Points, in no order, along strands that fork, close into loops and pass close to each other.
In the rows, zero is written as 128.
Points whose rows are less than 49.6 apart are linked; no others are. Some points are linked to none.
tisib: [149 139 110 121  71 182 148 183 124 213 177  94]
nev: [129 118 138 109 136 153 157 139 128 123 153 159]
mak: [119 105 127 144 190 113 163 150 183  98 156 184]
mafes: [125 173 105 144  97 110 112 125 112 103  69  84]
Nopup: [137 164 140  84  47 119 121 102 112 176 146  64]
Vuk: [116 133 167 105 146 157 167 125 118 124 142 171]
Pib: [117 148 157  99 109 165 166 150 114 161 168 152]
sop: [121  86 127 133 181 113 158 134 164  85 134 177]
fut: [151 173 111 139  92 128 109 124 118 144 123  86]
lipo: [114  72 125 111 168 105 112 111 112  91  92 168]
Zure: [144 167 111 139 101 118 107 118 115 123 101  89]
tem: [130  76 103 155 177  99 109 110 147  87 101 145]
zep: [133  86 114 133 162 127 144 131 145  95 134 162]
temi: [152 122 100 176 118 167 123 174 161 151 169 102]
mobom: [ 72 137 123  94 102  85  89  87  94 122  65 106]
susod: [125  93 116 112 154 110 106 108 112 108  97 149]
fenak: [104  99 164 105 171 135 157 117 115  96 107 188]
guvut: [146 144 114 119  80 153 126 145 111 183 171  97]
Lis: [161 170 109 163  90 152 105 156 127 159 145  79]
simur: [150 114 106 178 158 106 105 126 150  89 103 113]
Kenas: [101 108 182 110 191 137 163 104 128 101 106 195]
dures: [121 128 174 123 172 149 159 138 155 118 154 183]
ronug: [143 150 126 102  66 142 127 134 105 191 171  87]
rigo: [110 101 154  98 150 127 150 115  95 109 107 174]
zunuf: [164 156 109 180 104 153 102 165 142 143 150  82]
Fiti: [107  97 168 131 209 114 164 121 164  87 117 198]
bavop: [139 106 104 149 140 148 132 142 154 122 162 136]
nono: [103  96 137  86 136  97 105 104  82 118  89 157]
fosuv: [139 105 108 132 146 118 106 114 123 108 102 129]
Rin: [121 140 184 113 164 159 162 126 137 131 145 179]
Tak: [106 171 119 121  63 103 124 112 101 125  76  65]
butoz: [143 111 101 171 131 164 133 177 171 148 174 118]
zuke: [119 152 177 110 134 176 163 153 130 160 165 163]
vur: [134 137 112 111 117 114 103 103 103 132  97 115]
gik: [119 118 145 149 200 118 164 157 190 112 165 190]
Gado: [109 155 107 145 112 103 102 125 107  89  56  95]
kufar: [150 148 113 122  96 131 114 119 108 153 133 100]
Vel: [136 108 104 155 140 156 141 168 169 134 173 136]
komo: [164 140 108 181 128 129 103 144 147 114 131  99]
toz: [133 109 121 124 141 152 146 147 149 118 158 156]
pinuf: [146 138 115 111 105 122 115 107 105 144 128 111]
tun: [131  98 109 163 171  94  94 114 146  85  88 125]
duga: [124 186 118 127  53 112 126 117 107 135  99  58]
gazi: [155 159 106 143  85 151 112 149 117 176 158  83]
nabaz: [126 142 158  84  61 148 163 143  94 187 183 109]
ton: [162 137 106 182 110 158 110 170 149 152 161  90]
fomo: [142 156 140  87  44 127 125 117 106 191 164  72]
bemev: [156 116 103 185 150 124 113 143 160 109 142 111]
sabef: [110 107 183 126 210 126 160 112 158  98 121 197]
palel: [124 146 185 120 158 174 157 150 148 153 164 173]
goz: [118  66 113 136 178  99 112 110 134  85  98 160]
vep: [ 94 112 124  93 135  90  84  96  91 118  75 141]
vitek: [141 119 118 110 120 144 137 130 112 134 148 139]
Rilub: [124 118 168 150 209 118 158 152 188 118 167 196]
Fopep: [ 72 130 125  92 122  80  77  87  90 113  65 126]
kibof: [ 88 159 123 110  70  95 114 102  98 126  69  71]
dogik: [124 177 132 104  40 112 127 104 112 152 112  48]
Setid: [114 145 111 127 120 104  95 105 106 117  71 105]
Rodi: [130 135 137  97  97 152 157 139 103 157 168 138]
Zel: [146  99  96 181 162 116 126 133 164 102 143 125]
zini: [152 115 106 161 145 117 105 118 140 105 111 117]
tabed: [136  87 101 154 166 119 138 129 159  98 142 146]
kube: [140 130 121 102  96 143 136 131 100 154 160 127]
zedu: [122 123 188 138 202 140 156 130 169 124 154 191]
Sile: [130 168 131  96  57 112 121 101 112 163 121  66]
bizaf: [108  96 143  88 139 109 132 107  82 116 100 161]
kuvi: [ 74 151 123 100  81  90 101  90  95 121  63  87]
dumi: [157 132 105 160 124 143 107 135 136 126 143 104]

A fork is a point with three links, a tip a point with one. Leave the first point through the second and follow the links. Name the first fork or tip that comes.
Pib; zuke -> Rin
ton; temi -> nev
mak; sop -> dumi

Name the points in between on the shortest way along the links from the first point to the second, in order.
tun; fosuv -> simur, zini
sabef; nono -> Kenas, fenak, rigo, bizaf
Gado; fut -> mafes, Zure
dogik; vep -> duga, Tak, kibof, kuvi, mobom, Fopep
Vel; Rodi -> bavop, toz, nev, vitek, kube
fut; vur -> kufar, pinuf
